A landscape with many peaks, sampled at points; each row gives a point and its height.
A climber steps from a point to the highest of its 2 nearest points, and stops where none of them is higher. Distance is the straight distance between rows; heights are no part of it.
J868 (h 584): [141 103 146 127 100 152 136 139 163 116 129 129 109 101 186 110 137 147
 132 137 160 116 131 133 126  89 151 120  80  91 166 137 118 101 123 154
 132  67  88 141 109  83 133  99 154 129  86 141 162]
J301 (h 305): [136 161 132 137 118 160  79 136 121 117  67 176 160 127 142 107 149 120
 160 144 173 144 172 158 131 108  83 172 107 119 106 127 112  95 133 199
 188 118  93 194  97 107 131 100 176 135  98 110 123]
J911 (h 470): [118  90 145 126 121 170 153 100 113 157 154  73 122 114 171 110  93 139
 102 107 138 109 137 121 147 147 160 105 129 114 174 124 156 119  87 145
 119 140 117 115 179 114 124 141 143 127 141 160 141]
J172 (h 525): [140 118  92 149 136  89 125 135 109 117 119 110 115 146 125 138 112 159
 201 132  88 153 145 101 152 130 119 104 127 133  97 141 132 134 119 118
  92 122 129  85 137 151 144 143 129 121 151 117  90]
J73 (h 449): [ 88  82 153 145 152 117 110 105 100 186 208  52  92 155 103 112 103 113
 141 120  78 120 120 124 110 169 163 127 168 159 145  78 148  96  69 141
  75 149 154  77 164 164 119 135 148 113 145 122  95]
J473 (h 428): [124 118 113 122 168 149 135 161 107 133 123 119 181 119 132  90  96 139
 126  50 153 134 144 119 161 121 153 103 147 102 147 133 165 156 110 120
 106 151 129  70 198 160 159 168 130  82 173 160 106]
J422 (h 274): [136 125  94 104 115 131 112  99 165 145 160 157 106 107 145  89 151 170
  93 126 132 162 102 146 128  98 108  94  63 106  91 136 141 112 127  92
  70  89 130 120 119 176 136 152 132  88 109  73 162]
J937 (h 560): [105 140 132 123 150  90 159 136 153  91 137 137  93 123 131 148 131 138
 131 184 137 144 120  84 104 155 164 151 107 120 144 113  90 132 125  93
 117 116 103 145 128 120 115 119 110 161 124 124 134]
J10 (h 212): [156 111 116 110 122 154 148 129 178 124 119 137 103 129 151 143 109 103
  95 122 151  77 129  84 117 157 147  92 102 120 197 118 128 130 167  51
 140 106  91 147 108  76 174 110 114 154 133 157 196]
J781 (h 251): [129 136 152 141 117  73 188  89 143 110 137  67  94 164 118 125  97 131
 140 127 148 164 186 106  94 110 171 118 160 127 112 163 154 198  80  96
  91 120 111 105 143 134 151 159 135 148 125 140 137]
J130 (h 471): [123  81 104 147 167 141 143 108 108 161 154  95 108 123 135  88  82 120
 143  76 148 144 153  98 159 147 179 112 137 126 146 118 164 140  75  97
  84 143 111 101 196 124 151 154 137 115 166 128 129]
J235 (h 175): [126 165 141 103 122 180 108 203 146  89 128 175 141 118 149 163 126 118
 109 119 136  67 127 129 130  92 129 145 107 104 178 103 113 121 192 157
 172 131 120 133 106 103 140  99 129 142 116 155 167]
J745 (h 669): [130 143 105 232 173  83 146 130  86 124 103 106  97 148  56 112 112 111
 197 101 136 184 189 106 178 142 144 131 191 143 111 100 141 126 107 153
 153 166  92 152 178 134 102 112 135 150 152 139 112]
J805 (h 448): [ 82 143 143 142 152 150 111 169  87 148 171 100 142 149  79 155  86 129
 190  73  99  98 150  34 103 139 198 151 164 131 166 119 145 138 125 147
 146 154 128  78 160  59 160 102 148 158 122 176 159]
J214 (h 231): [146 157 133  69 121 146  98 165 160  66  84 204 122 100 192 164 132 122
  83 198 143  92 124 163 118  91  93 170  95 141 134 130  88 131 177 123
 155  74 143 173  63  97 107 126 134 153 102  86 132]
J226 (h 377): [163 103 108 124 125 136  94 202 142 121 114 152 172  90 163 102 173 158
 149 108 114 136  97 163 151  67  62 106  74  99 105 138 112  86 153 175
 142  44 137 104  90 136 138 120 148  55  97 140 104]
J518 (h 311): [155 124 113  97  69 140 128  69 169 144 135 160  87  83 150  91 182 184
 109 153 121 158  93 137  92  90 127  64  75 108 109 149 142  97 129  74
  99  82 122 166  90 135 123 121 163 112 100  68 205]
J545 (h 350): [130  92  89  82 200 152 121 178  94 122 105 126 158  85 160 119 101 158
 131  92 108 102 100 129 176 140 140 134 121 167 176 120  84 124 141 116
 114 134 177  69 188 140 102 155 139 103 173 130  55]
J183 (h 239): [ 93 150 154 106 163 111 169 137 121 131 161  96 135 154  90 139  82 106
  97  81 126 116 150  80  94 132 207 136 188 130 143 121 147 197 120  83
 100 175 148  84 176 143 147 152 103 137 173 160 137]
J282 (h 115): [114  84 138 109 108 138 111  88 170 176 187  97  72 115 169 111 148 137
  72 134 112  98 119 112 138 154  89  89  74 140 131 100 144  64 116 139
 109 122 136 118 124 156 114 128 146 102 110 119 180]
J785 (h 158): [131  90 125 101 151 125 152 127 168 119 153 124  75 105 162 134 134 104
  42 157 127  68  94 151 154 175  83 135  87 174 153 120  84  98 163 112
 120 130 175 137 126 167  74 163  94 117 143 127 123]
J298 (h 44): [150 124  79 116 150 100 119 118  80 157 115 129 168 110  93  95 125 144
 130  98  94 163 110 170 179 136 100  88 152 123  87 151 150 122 119  96
  64 132 165  92 162 203 147 200 105  71 176  98  75]
J738 (h 374): [123 119 109 195 155 124 100 192 146  92 117 177 140 136 110 130 125 111
 207 107 164 147 134 129 140 100 119 192 114 136 109 127 120 142 125 145
 116 121 108 137 108  90 154 106 130 133 104 110 118]
J110 (h 241): [149 108 105 105 112 120 134 111 195 113 140 137  59 123 184 115 128 173
  94 140 119 109 125  99 126 115 113  80  51 123 127 138 112 118 144  95
  99  66 113  93 113 147 138 135 120 118 114 124 161]
J273 (h 391): [126 117 105  99 145 176 115 186 118 129 122 140 166 102 160 129  98 156
 148  88 122 100 116 114 148 107 152 113 105 109 165 128 132 139 145 118
 111 125 133  80 164 121 145 144 142 101 151 143 115]
J888 (h 266): [148 158 147  85 115 154  83 149 135  80  45 209 130 142 171 132 129 100
 139 192 167 110 171 160  85  92 113 194 117 137 130 132  81 125 153 161
 181  89 108 199  65  79 136 108 173 170  93  88 112]
J938 (h 474): [ 94 182 132 182 130 132 123 165 106 127 139  99 132 126  83 139 100 145
 203  79 142 151 184  81 138 124 162 141 150 110 157 124 160 113 104 171
 143 130  93  98 166  90 152 100 158 142  91 177 174]
J569 (h 254): [147 104 149 132 160 140 133 171  83 107  91 138 189 134 133 124 138  65
 138 108 161 108 131 143 169 132 125 183 155 136 151 112  80 142 130 193
 178 161 121 135 147 106 131 131 105 127 152 159  54]
J739 (h 771): [152 129  90 177 160  90 172 120 110 113  97 134  93 137  88 106 117 113
 143 105 133 153 167  97 184 157 138 105 149 138 118 110 120 136 143 108
 146 183 107 138 178 160 116 135  92 140 188 120 115]
J626 (h 343): [158 108 111 146 133 147  96 174 116 122  81 156 192 106 147  94 157 123
 167 117 169 157 120 191 165  90  70 159 103 101 107 146 110  99 125 195
 159  81 112 154 108 115 137 120 151  77  97 127  85]
J753 (h 290): [139 108 104 159 192  93 116 156  85 117 104 144 165 117  92 125 146  84
 123  80 119 125 101 154 199 151  88 175 156 170 112  96  93 120 155 140
 123 179 171 120 154 164 112 142  86 103 167 118  52]
J113 (h 466): [135 143 141 165  97 138 117 153  84 130 122 114 161  97 117 128 148 167
 190 148 119 169 127 166 124 101 132 111 140  64 139 126 156  89 107 164
 137 106 111 147 110 117 123 102 185 108 102 119 137]
J118 (h 602): [ 98 118 108 150 176 128 109 153 127 148 145 100 125 133 126 107 124 175
 155  98 119 140 149  81 162 165 118 116 104 121 157  93 125  87 101 166
 145 139 114  58 182 164 116 115 146  99 144 161 106]
J884 (h 81): [118 116 102  65 147 139 136  75 114 189 180  99  94 124 125  82 116 127
  85 101 106 119 128 137 141 159 140  82 129 139 111 130 138  87  90  96
  50 142 153  61 187 224 144 200 131  68 174  87  86]
J291 (h 318): [127 120 126 148 120 120 146 164 171  78 123 132  96 139 134 143 102 140
 210 115 169 135 168  68 110  96 181 136 116 132 155 155 123 151  92 110
 118  92  68  96 133  54 191 111 134 169  87 175 154]
J283 (h 412): [147 119  99 103  86 105 153  89 150 133 127 140  69 123 114 131 152 135
 133 181  96 132  96 123 104 147 122  91 108 149  92 146 118 121 150  50
  91 125 143 155 107 160 125 149 113 141 145  70 135]
J445 (h 167): [148  88 107 132 163 111 108 150  88 140 149 136 142  85 140 104 153 144
 111 140 120 181  79 212 191 119  78 129 103 148 122 112  99  72 105 164
 115  96 166 127 137 162  79 143 134  76  98  95  79]
J266 (h 264): [117 134 134 128 106 143 112  97 140 159 123 149 146 139  94 138 144  76
 106 126 140 125  99 158 110 138 118 165 142 155  76 133 152 172 146  93
 112 186 156 187  96 126 130 126  99 141 136  93 142]
J389 (h 454): [ 89 140 176 112 168  97 132 140  82 126 145  83 223 127  80 130 152 125
  99 107 121 158 105 123 128 176 122 159 199 112 131 119 123 125  77 179
 161 175 157  84 161 170 113 148  99  93 152 190  56]
J695 (h 222): [128 132 137 126 142  85 196 114 132 109 126 107 121 140  99 126 104  82
 127 121 146 156 135 110 116 133 188 127 177 137 108 131 135 200 114  57
  98 166 131 133 157 148 145 159  86 144 171 140 102]
J603 (h 166): [147 166 111 115 108 117 106 131 175  85  56 181 149 152 156 141 150 113
 127 141 157 135 125 171 112  98  73 154 110 151  91 139 106 188 159 124
 178 121 122 129  81 138 129 120  98 150 128 123 100]
J292 (h 478): [158  85 107 147 109 109 153  91 128 156 128 111  98 123 145  81 165 146
 145 169 127 185 114 159 149 140  94  88  88 118 111 120 106  78  90 158
 151 106  91 150 133 164 104 115 143 110 126 104 109]
J361 (h 593): [144 125 103 185 107 111 108 151 144 127 105 120 156 150  95 104 140 146
 223  71 149 175 146 105 115 107 117 112 119  92 105 149 168 130 108 125
 138 105  74 111 113 110 196 112 154  97 117 152 142]
J860 (h 452): [104 178 172 132 126 162 145 127  93 145 161 116 115 155  93 177  84 114
  95 108 122  65 149  84 107 144 174 134 165 124 189 124 131 134 169 157
 171 150 123 146 139  49 123  83 125 197  97 172 209]
J513 (h 409): [130 189 164 161  84 133 133 148 115  97  99 131 142 142 100 150 143 150
 157 137 137 137 163 147 103  92 130 131 150  73 155 130 128 122 149 196
 180 129  97 149 108 111 121  85 155 154  86 150 162]
J251 (h 357): [138 115 146 124  71  98 151  50 192 139 130 113  61 138 142 119 160 155
 108 166 129 126 114 138  63 133 129 107 103 126 120 165 141 120 118  78
  90 107 127 159  77 127 111 120 141 150 100  93 183]
J239 (h 510): [146 149 120 180 147 116 163  99 126  89  73 146  89 149 102 134 109  98
 149 155 171 150 179 132 118 132 158 152 169 148 120 126 103 163 139 111
 158 148  88 206 130 106 115 115 132 186 139 110 128]
J877 (h 453): [109 170 153 146  91 108 135  78  94 161 163  75  99 168  71 153 115 119
 145 113  89 132 132  76  83 156 153 117 163 125 100 124 162 135 122 113
 138 169 128 146 121 109 141  90 118 164 120 136 177]
J13 (h 404): [135 148 167 108  57 140 146  95 112 146 132  99 123 130 118 158 146 114
 135 148 102 119 104 101  72 143 158 101 145  94 135 132 157 125 133 103
 155 147 113 176  89  89 137  85 136 162 122 128 175]
J362 (h 534): [ 91 151 121 195 164 117 111 124 119 145 152  90  95 134 106 109  90 162
 163  78 143 158 189  97 173 157 146 121 136 133 150  94 163  99  79 156
 120 143  93  76 193 137 126 112 154 136 109 154 159]
J633 (h 667): [134 131 135 116 101 124 129 150 145 128 118 130 183 127 131 101 171 130
 152 113 151 174 111 105 100 107 134 111 108  68 111 128 135 142 111 122
 158 114  81 132 106 123 180 103 130 101 134 159 133]
J22 (h 316): [163  95 172  80  67 153 147 132 128 140 140 115 134  95 175 145 165 141
 106 159  86  86  74 150 100  86 141  91 112  93 146 150 140 113 144 128
 102 100 150 126  80 111 112 115 149 115 125 122 141]
J467 (h 458): [ 94 148 140 161 143  97 116 114  69 161 150  86 172 138  50 132 114 105
 140  99  86 153 139 128 125 149 141 138 214 115  70 124 176 143 110 126
  88 173 166 121 147 162 121 152 118 104 155 132 100]
J293 (h 402): [115 155 174  95 114 156 153 135 132 116 127 126 128 130 147 179  98 127
  87 182 116  45 142  94 102 151 157 125 142 109 206 141 123 125 167 134
 168 115 129 133 124  64 108 109 119 187 101 163 175]
J299 (h 512): [116 126 165 124 135 120 125 128  98 128 121  99 229 110 123 106 162 132
 105 123 157 184 111 158 144 152  87 145 161  82 107 145 142 110  68 192
 165 138 122 121 135 154 129 148 109  76 128 179  70]
J306 (h 340): [110 143 146 198 157 140 113 157  96 126 116 139 168 139  92 133 115  88
 185 103 160 140 162 126 152 111 144 196 171 128 109 119 143 160 117 177
 142 153 111 161 139  82 128 118 126 151 122 139 117]
J554 (h 103): [ 89 108 134  92 135 137 121  72 146 188 179  97  97 141 124 114 114  89
  72 119 125  93 124 109 128 181 134 142 119 157 100 127 152 114 102  89
  58 161 158 109 153 173 136 178 100 111 143 110 116]
J649 (h 468): [136 119 106 141 110 157  90 162 117 115 162 148  94 100 131 157 138 177
 188 121  83 124 119  93 133 102 120  94  85 130 131 118 146  79 152 117
  97 103 134 124  99 107 164  98 175 114 102  99 184]
J782 (h 187): [131 169 114 151 121 114  81 148 151 113  87 166 179 161 107 148 137 125
 126  88 132 133 116 189 120  87  68 154 142 138  78 140 153 190 166 122
 127 148 155 123  78 151 144 136 104 115 122 113 126]
J624 (h 200): [137 142 130 105 116 170 103 174 138 102 137 173 118  78 171 158 146 138
  89 150 121  93 109 160 145  85  95 131  87 122 143 111 124 101 182 143
 125 110 159 164  88 128 106 121 162 119 105  99 183]
J713 (h 296): [142 119 144 101  64 146 124  87 161 147 119 152 139 119 136 123 192 103
 101 154 144 131  85 173  66 117 108 137 118 124 102 138 133 141 139 104
 146 150 131 208  67 119 124 103 143 130 121  88 155]
J390 (h 108): [157 104  74 162  87  99 132  59 193 114  91 155  65 164 140 109 185 175
 163 140 154 159 144 138  73 122  85 105  85 165 109 149 105 123 146 100
 158 114  89 165  83 127 123 102 162 155 119  87 171]
J460 (h 307): [ 92 143 147  83 132 136 134 124  73 137 145 120 145  73 128 170 126 105
 109 188  89 112  96 136 142 175 169 159 165 153 132 123 105 122 124  96
 103 152 182 151 151 120  86 144 113 149 151 114  86]
J68 (h 777): [161 128 110 114 128 142 123 127 200  88  64 181  93 144 171 126 122 102
 126 178 193 109 171  97 111 135 117 139  85 131 148 131  83 123 145 106
 189  73  54 184  84  59 153  98 132 175 110 133 148]
J772 (h 194): [135  93  96 130 210  86 110 166 103 132 147 133 156 101 117  92 129 169
 130 100 116 177  84 180 174 127 110 128 108 139 132 117  99 101  95 134
  74  88 164  48 168 186 109 147 121  61 118 109  54]
J901 (h 601): [114 128 107 146 124 109 126  98 124 129 151  95  66 138 126 154  99 170
 160 148  74 114 146  78 148 159 138  87 119 146 141 115 135  93 128 111
 103 129 126  96 149 135 120 120 140 149 131 118 150]
J441 (h 181): [149  55  91 130 155  90 144 131 152 126 173 126  48 137 139 128 123 125
 110 159  97  96  96 136 153 154  88 122  84 203 128 122  90 100 142  97
  80  99 169 113 117 165  98 169 106 117 130  88 110]
J770 (h 126): [139  74 144 106 113 127 113 104 146 172 180 103  95 118 158 108 150 125
  73 133  95 106  96 177 154 127  64 111  88 161 105 125 142  81 118 154
  82 122 183 107 115 181  96 158 131  74 106 100 122]
J92 (h 237): [131 141 112 158  83 130  93  90 129 155 115 140 138 164  93 160 144 130
 174 123  93 132 122 138  76 115  96 129 141 154  72 143 169 154 163 102
 124 166 152 168  71 118 143 102 150 139 124  83 160]
J949 (h 136): [115  97 138 113 128 142 130 119 157 151 168 110  80 124 145 155 123 106
  69 155 107  60 116  98 134 179  99 118  93 164 156 106 131  85 165 105
 113 131 157 160 110 116 101 133 125 135 124 122 173]
J505 (h 531): [139 121 103 184 101 130  97 135 100 128 140 118 117 134  91 142 141 156
 230 106 102 162 125 109 120 123 129 111 134 116 115 126 161 102 117 118
 115 129 101 142 103  92 176  95 170 127 117 104 166]
J62 (h 583): [193 106  74  61 141 151 114 161 175 100  78 219 114 108 190  99 161  89
  94 158 154 123 119 124 153 103  82 109  54 147 108 108  72 125 177  91
 184  69 101 176  91 118 146 130 109 110 143 100 120]
J522 (h 532): [137  95 107 160 137 101 134 114 136 155 159  93 108 136 121  75 142 164
 135 109 130 174 126 142 157 139 105  86  97 103 120 105 139  83  90 151
 109 113  99  81 158 197 137 129 138  83 130 130 128]
J616 (h 209): [149  63  92 123 163 112 154 127 168 137 173 124  50 121 160  85 124 166
  88 146 122 127 105 135 163 141 120  89  56 150 165 106  84  77 118 115
  99  77 121  89 159 170  88 137 126 103 123 113 129]
J590 (h 513): [172 117  70  79 146 124 113 172 141  93 100 192 111  91 174 128 153 141
 141 162 108 135 100 121 158 101  81 114  49 159  98 135  80 121 169  92
 133  67 146 133  98 129 122 139 109 111 132  83 107]
J985 (h 282): [103 140 135 144 137 103 145 135 166 105 140  98 106 152 141 127  84 161
 146  96 151 123 183  86 123 109 159 133 121 113 148 148 142 159  95 146
 103 108  97  49 157 124 160 146 131 146  99 171 145]
J978 (h 416): [136  92 102 171 137 134  85 202 141 115 152 149 132 125 132 124 137 155
 195  99 119 133 114 134 147  81  90 136  80 120 115 120 130  96 141 156
  96  84 132 101  97 123 155 118 152  82  95 114 136]
J865 (h 467): [136 129 126 108  90  98 136 102 108 132 113 109 126 130 132 156 128 131
 166 168  72 131 109 132 105 129 134 116 141 139  86 161 133 155 130  85
  88 122 158 119 109 132 133 148 119 136 149 104  90]
J487 (h 148): [173 129 113 141  89  97 140 124 179  88  70 149 125 147 163 106 183 156
 135 138 142 146 117 177 101  85  67 125  91 110 105 149  84 134 152 161
 180  86 100 130  75 157 115 104 136 117 113 121 108]
J641 (h 422): [155  98 123 125 127 128 147 105 141 119 127 142  72 107 153 105 168 116
  78 188 149 135 123 168 155 149  81 129  88 141 135 104  79  65 141 158
 162 121 113 195 112 167  75 129 136 127 122  85 130]
J717 (h 586): [119 168 129 198 138 109 152  88  73 131 109 103 103 150  63 147  99  89
 149 127 108 152 178 107 145 144 163 138 208 151  99 116 128 152 131 133
 151 171 133 195 159 110  79 112 122 179 155 128 119]
J965 (h 698): [ 71 156 197 154 149 127 124 143  51 152 172 103 200 133  76 156  94 123
 123 109 102 112 165 133 134 110 166 180 237 131 132 152 163 173 101 209
 145 159 177  94 162  95  99 161 119 151 120 180 116]
J225 (h 219): [151 123 100 127 163 105 141 169 126  92 119 149 160 100 147  90 130 171
 120 103 151 189  93 180 158  88 124 136  93 102 121 154  90 142 108 132
  94  66 124  71 155 166 121 147 115  73 106 128  78]
J5 (h 518): [ 95  89 125 133 153 124 109 116 124 162 208  92  52 121 139 127  97 162
 141 151  90 128 116 110 126 154 163  99 109 160 165  81 144  73  87 111
  63 107 143  86 148 139 118 126 161 121 117  97 147]
J780 (h 210): [113 152  98 178 129  86  80 107 124 145  99 134 163 162  70 139 137 156
 174 116 100 163 141 146 110 129  67 134 159 128  54 146 175 144 142 120
 100 146 155 128  96 167 141 142 134 104 128 106 121]
J406 (h 516): [108 194 144 171 114 129 138 102  57 161 136  98 161 157  39 160 106  96
 130 106  85 137 147 114 104 127 159 125 218 119  69 133 168 167 140 135
 140 180 163 166 136 114 106 112 114 152 149 142 142]
J289 (h 661): [172  98 104 115 131 148 134 142 197  91 108 174  91 110 198 100 145 122
  88 156 176 118 124 147 128  91 109 122  52 119 135 134  81 110 154 121
 155  53  91 176  86 104 127 109 132 122 104 113 151]
J356 (h 61): [136 115  99 102 161 123 101 103  88 190 162 106 145 122 122  84 110 166
 108 102  98 153 124 166 157 132 108  70 135 110 112 137 170  76  83 135
  51  96 153  53 169 216 142 188 146  40 148  93  78]
J353 (h 145): [138 100 142 122 117 149 123 111  99 130 145 123 137  94 143 129 141 111
  60 127 123 112  80 219 183 130  83 140 137 156 122 132 127  90 128 169
 110 149 183 155 131 168  80 151 122  95 124 108  92]
J449 (h 189): [171 129  93 107 107 147 148 103 159 130  72 152 110 137 138 119 125  94
 132 127 162 132 138  89 135 145 136  81 108 126 139 123 134 154 149  55
 177 144  67 171 120  94 179 109 103 160 161 134 158]
J501 (h 265): [148 109 137 131 147 115 105 168 105 112 103 137 202 133 134 143 149  77
 126  90 125 108  89 173 159 115  73 182 139 150 119 127 101 149 151 166
 137 149 167 103 105 123 144 138  97 110 132 146  66]
J463 (h 358): [109 155 150 131  87 131 108 142 149 116 114 144 147 150 130 160 113 137
 195 139 131 122 157  95  94  90 151 150 134 121 123 165 156 178 121 132
 142 114 107 114 102  62 165 114 126 173  87 146 159]
J716 (h 411): [120  93 151 132 117 124 129 117  76 168 173  84 146 123  99 126 136 107
 128 115  87 122  85 167 126 142 136 131 165 125 111 123 149 115 102 123
  70 154 176 108 128 164 132 148 134  88 148 111  84]
J996 (h 277): [110 125 168 120 152 165 126 151  96 136 130 144 206 148 108 139 107  59
  96  81 151  84 122 111 152 126 147 178 178 144 140 124 135 190 131 172
 172 194 145 128 154  91 137 135  79 147 149 179 101]
J313 (h 123): [ 99 144 136 108 112 125 121  57 143 157 116 115 118 125 156 130  99 124
  85 154 139 111 147 127 145 162 113 137 123 155  87 162 163 160 112 104
 101 141 148 134 146 136 108 164  91 149 129 121 125]
J139 (h 597): [ 57 156 170 125 170 132 129 135  68 179 189  86 171 166  58 146  67 118
 131  74  81  96 171  56  82 124 203 158 230 144 130 137 150 189 112 165
 127 162 183  62 186  93 123 151 124 156 143 177 128]
J720 (h 352): [113 102 185  65  92 130 151 131 134 143 176  94 130 120 153 158 134 130
  92 155  88  61  86 129  74 129 169 132 138 113 169 137 129 135 133 109
  80 120 168  85 103 131 124 146 131 128 126 140 136]
J15 (h 351): [ 85 155 188  86 125 158 143 120  95 133 157 126 143 106 129 181 111 102
  59 185 113  60 113 130 116 165 162 167 173 143 171 134 120 129 147 145
 137 155 170 152 131  94  72 137 105 173 126 142 132]
J511 (h 399): [ 78 103 172 110 142 114 133 124 120 147 186  74 120 151 129 148  99 133
 123 141  91  88 129 110  96 144 172 159 166 146 165 125 124 136 100 147
  79 138 168  64 149 130 115 151 126 135 128 141 102]
J142 (h 244): [158 140 112  93 115 125 126 128 155 101 116 168 150  94 177  95 156 172
  79 128 139 162  78 179 128  67 115 105  71 103 100 159 115 144 131 112
  97  62 141 105 117 160 116 147 116  84 107 112 111]
J597 (h 128): [152 135  81 190 109  82 141  96 156  93  83 137  90 159 124 121 147 174
 185 147 126 166 146 156 117 112  76 126 112 150  91 153 105 136 142 142
 147 117 103 130 102 154 108 116 143 148 120 107 113]
J457 (h 655): [132 146 100 133 143 100 141 144 191  68  88 162  90 149 166 147 111 140
 144 169 154 117 151  86 127 141 120 149  83 148 127 139  89 159 142  99
 144  92  90 120 107 105 131 117  91 173 125 138 117]
J576 (h 240): [112 120 115 118 157 137 141 108 160 136 149 121 101 133 127 115 107 103
  97  94 157 107 133  45 123 181 169 116 106 130 153 104 139 141 128  52
 114 153  95 122 156 107 173 119 101 144 145 143 182]
J820 (h 514): [ 81 153 166 127 150 165 129 146  69 171 187 105 147 154  69 164  94 109
 108  98  87  69 120  79  96 147 186 156 193 132 160 107 130 158 154 156
 151 181 167 118 153  86 107 101 127 165 137 165 152]
J405 (h 327): [133 146 139 157 140 104 138 123  66 115 106 116 131 122  87 141 153 105
 124 159 108 152 122 176 161 158 111 142 176 128 120 100  92  94 134 171
 165 168 139 168 143 171  81 121 121 127 154 115  75]
J930 (h 154): [170 158 123  80 117 189  96 207 131  83  80 205 144 104 155 121 149  94
 133 135 157  98 145 143 136  76 124 130  94  91 150  94  87  89 182 161
 188 105  95 168 101 114 170 103 154 114 119 127 124]
J566 (h 143): [118 160 142 121  94 151 138  56 158 142  94 116 108 134 154 149  92 122
  81 164 153  93 161 115 117 159 118 113 130 138 132 161 163 150 137  98
 148 132 115 172 119  81 114 123 111 184 117 135 184]
J846 (h 398): [144 163 127 138  73 143 113  99 181 101  65 159 112 173 147 161 119 146
 186 144 151 119 167 126  65  86 128 121 133 156 130 173 146 174 147 110
 172 113 101 151  64  44 144  88 148 193  90 132 175]
J319 (h 165): [154 176 126  63  78 160 134  76 167 124  52 167 133 136 155 143 124 103
  91 185 165 126 145 125  98 142 129  92 129 130 134 135 135 165 144  74
 197 136  88 194  99  99 135 116 109 177 143 130 147]
J553 (h 272): [108 166 122 118 175 140 151 150 145 121 121 148 123 155 102 158  74  96
  97  90 158  94 156  57 125 144 191 129 155 138 166 109 149 192 158  70
 139 172 116 112 169  90 143 123  82 173 155 163 159]
J517 (h 523): [ 82 113 134 135 200 107 111 160  85 152 141  78 171 128 101 113 114 158
 152 104  94 155 125 122 146 175 134 132 177 140 162  92 120 106  80 169
 125 154 157  42 193 174 100 145 141  93 167 166  51]
J592 (h 463): [128 162 148 113 108 117 124 105 112 127  83 114 229 135 112 133 141 126
 103 113 141 156 123 171 134 126  86 126 177 105  80 172 173 168 113 146
 154 160 146 124 126 157 144 153  95 103 141 170  90]
J320 (h 446): [143 173 127 138  99 117 148 112 161  95  75 161 122 179 102 160 126 118
 160 147 154 152 148 155  49  87 148 137 168 144 124 144 128 208 153  90
 167 146 109 171  82  98 130 103 137 185 127 122 143]
J663 (h 376): [133 104 152  97 136 150 144 144 121 105 137 145 131 108 157 128 153  89
  67 163 150 106 102 150 139 152 126 156 115 119 159  96  84  96 145 156
 164 151 123 180 123 140 113 117 122 123 138 126 105]
J655 (h 519): [137 115 134 115  85 144 156  95 127 142 154 101 112  97 164  92 125 155
 113 122 139 147 116 131 118 110 169  80 111  80 147 137 157 114  89 110
  98 104  99 130 141 121 143 130 155 117 116 129 164]
J899 (h 333): [107 157 180  81  88 150 134 112 150 119 139 154 163 121 134 135 164  92
  50 155 157 123  99 147  92 134 144 153 135  98 131 129 124 139 125 141
 165 161 119 177  96 123 126 113 100 144 122 138 149]
J969 (h 365): [117 170 150 158 112 116 154 129 101 108 126 105 125 141  97 159 135 140
 127 137 110 137 131 139 125 130 129 124 160  98 141 114 126 124 144 159
 154 160 128 137 137 156 106 108 127 143 133 144 136]
J848 (h 580): [114 101 136  93 127 145 125 135 124 144 149 114 190  92 155  88 177 124
  98 120 145 169  82 122 131 149 126 125  99  82 117 123 116 102  83 150
 143 129 113 128 150 150 140 131 123  75 144 155  97]
J829 (h 306): [107 145 149 134 157 159 145 146 115 113 129 135 142 123 127 131 100  91
 109 118 175 116 151 102 143 139 174 171 147 118 163 106 120 149 125 143
 153 167 105 159 167  96 131 120 113 161 134 153 141]

Where does a climber stop that starts at each point below?
J624 -> J633
J930 -> J633
J781 -> J739
J282 -> J901
J487 -> J118
J770 -> J901

Write out the way that a climber takes from each point below.
J695 -> J781 J985 J291 J463 J846 J320 J239 J717 J745 J739
J356 -> J884 J554 J313 J566 J319 J449 J10 J576 J553
J235 -> J624 J214 J888 J301 J626 J226 J978 J649 J505 J361 J633
J597 -> J487 J603 J782 J780 J92 J266 J713 J899 J663 J641 J292 J522 J118
